A landscape with many valleys, sampled at points; each row gives a point and its height.
A ball rolls from a point to whichever of its 5 nearest points has the largest drop for the distance, and stops where none of them is lower. Distance is the straight distance between rows; heights are no part of it.
rekop: [109 128 119 120 123 126 114  79  55  87  89 107 105  85  98  92 100  83
  99 136 128  78]  h=378
Rel: [145 126  88  58 104  90 115  71  69  71 103 111  83  97 103  63 103 119
 124 128 155 112]  h=319
riku: [109  75  79  84  78 116  56  87 120 139 153  87 142 137  67  84  98 129
 124  62  67 120]  h=613
noz: [ 92  93 115 138 101  88  77  94 144 116 107  92 104 107 107 173 120  30
  86  90 121  56]  h=355
Bigi: [ 83 112 110  82  95 125 121 107 103  72  78 152  70  31  79  85  75  81
 117 120  99 112]  h=62
nadul: [ 95 125 110 102  70  96 115  96 125  89  81 121  98 162  75 106 120  62
 137 102 112 101]  h=464
tozu: [104  61  98  69  64  81  91  96 125 135 115 111 109  80 108  72  97 130
  91  99  81 104]  h=487
sozum: [137 111 122 134 134 113  91  78  37  78 113  41 113 108 155 106  67 103
 109  84 138  75]  h=540
Tilu: [100  67 113 110 123 147  74 100  40  98 111  77 144 122 131  73  74 117
  70  76 127 116]  h=485
davan: [ 95 132 114  87 112 103 140  74 117  76 103 152  78 126  69 109 122  64
 122 122 109  73]  h=420
fov: [126 124 109 117  96 139  81  73  97  79 148  67 122 132 133 129 101  95
 136  79 133  66]  h=597
givil: [ 86 101 120 124  59  57  92 121 143 142  90  76  95 145 100 122 120  45
 110  76  73  86]  h=452
Zaso: [ 66  71 113  86 115  88 103 116 107 125  65 121  68  35  77  75  98 117
 106 121  81 140]  h=535
kez: [ 60  58  67 128 133  72  87 129  71 107  69  82 105 102 112  66  85 109
  88 105  67 166]  h=403
gesu: [ 59  75  79 180 124 169  90 105  75 105  97 106 108  86 118 133  71  74
  71  78  62 119]  h=375
Viza: [ 78  85  98 134  82  71  63  94 149 111 120 105  94  89 116 166 104  78
  81  65 115  60]  h=287
besum: [116 128 113 117 117 153 123  91  70  59  93 117 106  65 115 100  29 122
  66 139 105 105]  h=249
selo: [ 78  71 107  70 118 107 110 119  67 110 104 116 125  54 108  75  74 122
  84 117 102 140]  h=463
vaki: [114 107 101  83  98 112 110 116  71  66  94  87  95  27 108  99  75 129
  73 148 145 100]  h=298
gikif: [121 117 104  98  90  75 114 106 113  89  84 121  69  90  83  85 113  84
  99 125  99  64]  h=323
dem: [135 123  82  48  73  92 109  68 121  92 128  93  85  55  75  79 126 121
 122 127 117  92]  h=332
nima: [ 74  86 109 116  90  79 112 130 128 114  85  90  71 144  99 114 114  51
 102  79  70 126]  h=371
gaduv: [ 59 118 113 116 108 120 135  81 149  95  96 177  68 115  68  92 113  65
 101  72  71 125]  h=404
sen: [ 68 101 111 146 122 107  80 122  83 127  31  88 102 101 123 122  77  34
  76 116 112  77]  h=533
tavav: [ 24  85 118  78 149 115 167  94  86  89  77 127  54  99  68  73 101  97
 135 119  20 158]  h=663
Mesug: [116  95  97  93  61 128  52  66  82  87 157  45 146 120  96 132  88 142
  99  82  91  68]  h=159
Muve: [ 99  83 105 101 145 158 124 109  76  82  71 132 110  62  95 105  69  97
  93 108  69 136]  h=327
Nafu: [105 103 101  87  79 111  88  81 132 116 133 122  94 126  75 116 109  88
 141  82 100 127]  h=502
tagu: [ 70 109  97 100  67 103  83 117 157 128  75 168  71  94  80 117  98 107
  74  79  57 111]  h=315
pidud: [ 73  90  79 101 103 131 103 153  96 123  53 105  84  56 122  79  89  86
  62  73  92 114]  h=683
kasiz: [ 66  70  96  37 121  64 110 101  87 124  81 104 110  75  97  67 123 124
 116 134  69 144]  h=630
davig: [ 96  94 110 137 102  98  92 130 107 108  54  86 110 133 112 117 118  68
  78 119 129  84]  h=534
ref: [126 113  97 125  90 104 102  74 128  78 101  97  94  82  86 159 114 104
 109 127 123  49]  h=449
Nidan: [107  73 106 124  63  89  93  60 154  85 144 114  99  85  56 156 107 113
  80  80  89  64]  h=372
mapu: [130 143  90 103  82 130 109  53  92  55 136 108  90  89  94 132  55 108
  65 137 107  83]  h=352
zez: [105 104  80 141  72 120  77  49 117  80 190  76 131  95  89 161  79 125
 120  84  81  77]  h=384
vilu: [ 93 107 124  52 150  40 111  66  57  73  58  76  85  41 150  23 119 118
 127 116 153 135]  h=477
ruz: [132 157  68 124 120 128 138  51  75  82 138  66  80 108 113 111  83 131
  98 111 127  80]  h=422
Guso: [ 87  60 106 108  85  88  92 138 127 116  86  96  83 100  94 113  91 103
  75  99 107  98]  h=401
talu: [112  87 100 105  90 127  98  94  99  85  86 107  87  22 113 131  61  92
  56 116  83 106]  h=47
zuz: [ 62 150 135  80  77  73 155  92 127  81  93 128  61 168  54 106 131  62
 112 104 113  91]  h=466
duvo: [113 104  80 145 129 106 110  70 182  72 120 158  51  78  71 154 105 130
  64  58  82  78]  h=157
sib: [101  91 105 133 125 105  84 137  70 138  76  66 122 116 138 117  93  87
  91 129 135  66]  h=412
lol: [ 69  68  83 101 110  66  86 145  86 124  62  93  87 124 105  69 111  89
  95  82  65 129]  h=60
loset: [116  88  85  89 113 121 118 127  79 107  65 135  93  81 124  83  88  94
  89 112  95 129]  h=520
bobiz: [ 55  49 117 163 102 144  67  96 139  98 110 118  98 110 126 153 124  67
  65  76  75 130]  h=338
rozo: [ 89  70 114 131  75 112  65 108 153  84 112 148  64  98  97 116  95  96
  73  67 102  88]  h=271
Baved: [120 107 111  47  84  58  89 114  93  81  70 106  83  68  91  72 118 115
  92 128 116  88]  h=81
simi: [129 104  73  87  81  72  94 103  97 109 104 105  98  26  91  87  87 127
  83 123  99  91]  h=344
fal: [127  95 109  46 129 126  93  94  82 108 107  81 146 131 116  35 132 134
 137  87 103 110]  h=543
zemut: [144 144  68  90 107  78 146  96  60  74  99  93  96  60 115  93  94 124
 103 134 153  90]  h=381
banas: [ 98 126  72 104  58  88  74  89 107  66 146  54  82  83  83 165  91 147
  59 105 106  44]  h=433
Mor: [ 91 117  96  76 127  72 129 105  50  90  47  48  95 139 139  52 116 132
 130  93 114 118]  h=510
Zoni: [ 77  71  90 107 121 112 102  84 111 123 107 118 141 164  99  94 114  98
 130  96  67 153]  h=652
palol: [ 54 124 113  98 105  56 153 148  70  81  29 110  65  85  82  72  79  75
  95 105  93 120]  h=526
Suv: [115 134 114 117  99  98  97  77 137  91 125 112  98 125 119 135 134  55
 116 116 127  69]  h=413
susap: [ 95  57 114 131  77 136  51 104  96 140 120  76 128 110 105 137  81 100
  76  86  80 120]  h=569
votet: [ 81  80  99  96 122 105 121 130 131 104  64 146  60  74  84 102 100  77
 103  94  76 107]  h=100
fem: [ 45  76 104 144 172  95 110 141  72 108  57  87  98 137  63  96  82  80
 128  53  29 152]  h=394
mepi: [107  91  91 134  77 111  72  87  89  88 142  90 110  78 122 130  92 102
  76 112 104  77]  h=506
Mazik: [ 99  86  95 117 103 116  71  92  40  82 111  67 125  96 127 124  34 108
  72  92  94  87]  h=522
Bef: [137  94  88 103  82 138  91  89  89  97 136  93 130  91  95 118  98  95
  92 107 108  96]  h=545
Zare: [102  95 107 100  57 110 118  93 119  99 124 141 109  80  74 114 113 127
 113 116  92 109]  h=513
piv: [111 116 116  97  77  79 106  85 149  93 112 136  77 134  88  91 124  93
  95 120 107 103]  h=410
fove: [148 141  69  94  89  88 108  82 115  86 119  84  82  96  97 103 128 144
 124 106 135  40]  h=405
Pifor: [ 91  69  96  85 114  69  66 129  49 148  88  50 120  98 138  52  96 124
  76  78 120 118]  h=434
lan: [ 92  93  79  84  79  83 107  99 142  92 121 125  68  57  53  95 112 132
  72 126  94  80]  h=450
zok: [117  80 109 134  59 108  82  81 130 108 131 116 135  71  90 136  71 116
 108  78  78  73]  h=429
Zut: [115 119 119  91 110  89  89  93  98 124 100  80 119 184  97  62 132  73
 126  81  96 105]  h=588
gapi: [105  74 117  84 147 113  88 107  60 125 124  81 133 108  90  58  97 118
  94 124 106 134]  h=377
Dofof: [118 100  90  85  71  73  89 123  94 131  63  64 117 110 136  80 135  94
 114  87 110  89]  h=601
pep: [108  56  81 118  88  82  74 144  72 129  94  84 129  81 139  87  85  91
  64 123 124  94]  h=125
gaz: [ 63 103 112  91 127  51 128 128  46  66  40  81  87 122 129  61 109  76
  96 107  81 122]  h=524
reri: [ 72  74  76  66 126  63 110 128  84 124  90  69 128 144  95  47 103  98
 103  76  87 136]  h=393
mivop: [ 73 119 125  56  96 101 127 110 141 108  87 181  83 104  58  76 115 115
 124 112  47 133]  h=419
muni: [100  74 106 127 124 137  94  74  90 106 112  79 132 144 129 135  77  69
  99 111 107  97]  h=523
Tovas: [134 114  87  92  84  97  85  87 117 101 110  78 115 119 117 117 122  99
 105  91 116  67]  h=500
soso: [ 95  94  91 128 102 111 106  93 114 120  65 119 112 139  94  99 109  64
 100 110  84 127]  h=547
med: [139 142  63 107 102  80 103  73  98  77 126  68  56  59  71 122 103 116
  88 140 127  41]  h=460
rete: [ 76  89  83  90 141  90  99 117  45 110  70  99  82 153 111  79  92  69
 101  96  92 127]  h=435
Biget: [110  93 102 128  84  84  67 104 168  97  83 149  53  71  94 150 109  94
  70  77 100  48]  h=212
Tobeb: [102 127 113  53  91  93 122  84 141  82 105 146  85 126  82  67 127  97
 151  97  90 136]  h=451
sako: [100 149 117  85 115  80 141 104  76 100  81  82  85 116  96  76 127  84
 138  91 126 109]  h=499
Povi: [109  87  97  95  69 103  82 125  54 115 118  56 130  95 120  87  93 156
  94  66  97 107]  h=585
pim: [ 88 128 127  99  73  51 137 120 124 115  64  74  92 175  89  84 152  67
 135  67 112 104]  h=494
piz: [131 122  94  69  55  51  98 128 128 136  93  77  81 117  91 102 133 102
 103  79 105  72]  h=516
fipe: [ 88  75 101  74 147 140 114 103  75 104 127 119 125  85  83  37  99 127
 111 110  73 153]  h=129
nevu: [128 109  93  64 122 120 118  78  51  63 125 102 111  79  95  77  70 118
 114 113 107 104]  h=400
dav: [ 85 118  99  66 112  39 137 130  68  73  51  92  89  91 123  47 102  78
 109 102 124 105]  h=374
siz: [141 117  84  65  74 113 106  79  89 109 141  97 112  92 101  49  76 146
 103 111 105 103]  h=468
diluv: [ 92  95 122 161 101 106  76  75 173  99 129 116 111 113  99 159 104  76
 103  65 103  61]  h=343
fip: [ 77  92 151  74 131 112 135  87  56 110  92 134  80 115  78  59 130 105
 137 120  46 135]  h=475
nog: [119  45  97 135 117 142  62 133  61 103  98  53 142  71 139 119  49 116
  20  85 111 112]  h=528
zotes: [133 150  93  74 119 128 109  79 114  81 120  91 106  98  95  94 137 131
 125  88 129  55]  h=443
Tar: [112 106  75  83  44 101  36  89  70  94 146  36 126 105 106 163  59 130
  93  87 128  51]  h=373
Fabi: [110 114  71 116  82 121  70 102 122  76 139  97 136  97  93 153 106  75
  91 118 107  69]  h=501
Ginog: [132 127 108  79 111  80  69 119 129 126  99  67 141 136 132  59 123 128
 158  69 117  80]  h=692
zelol: [106 100 105  47  77  65 121  99 125 133 116 121  97  92  70  84 103  88
 137  84  94 118]  h=503

For each start below, name the point where the ball stops.
mepi | duvo
Fabi | duvo
Zut | Baved

Call two points neighbours if one is among the 5 nearest of the other. Go from one point of each pair to the other, from neighbour to neighbour, staying as low as possible. Name the highest point that can't be avoided.
pep, Baved | Guso
duvo, Mesug | zez
duvo, fipe | Muve
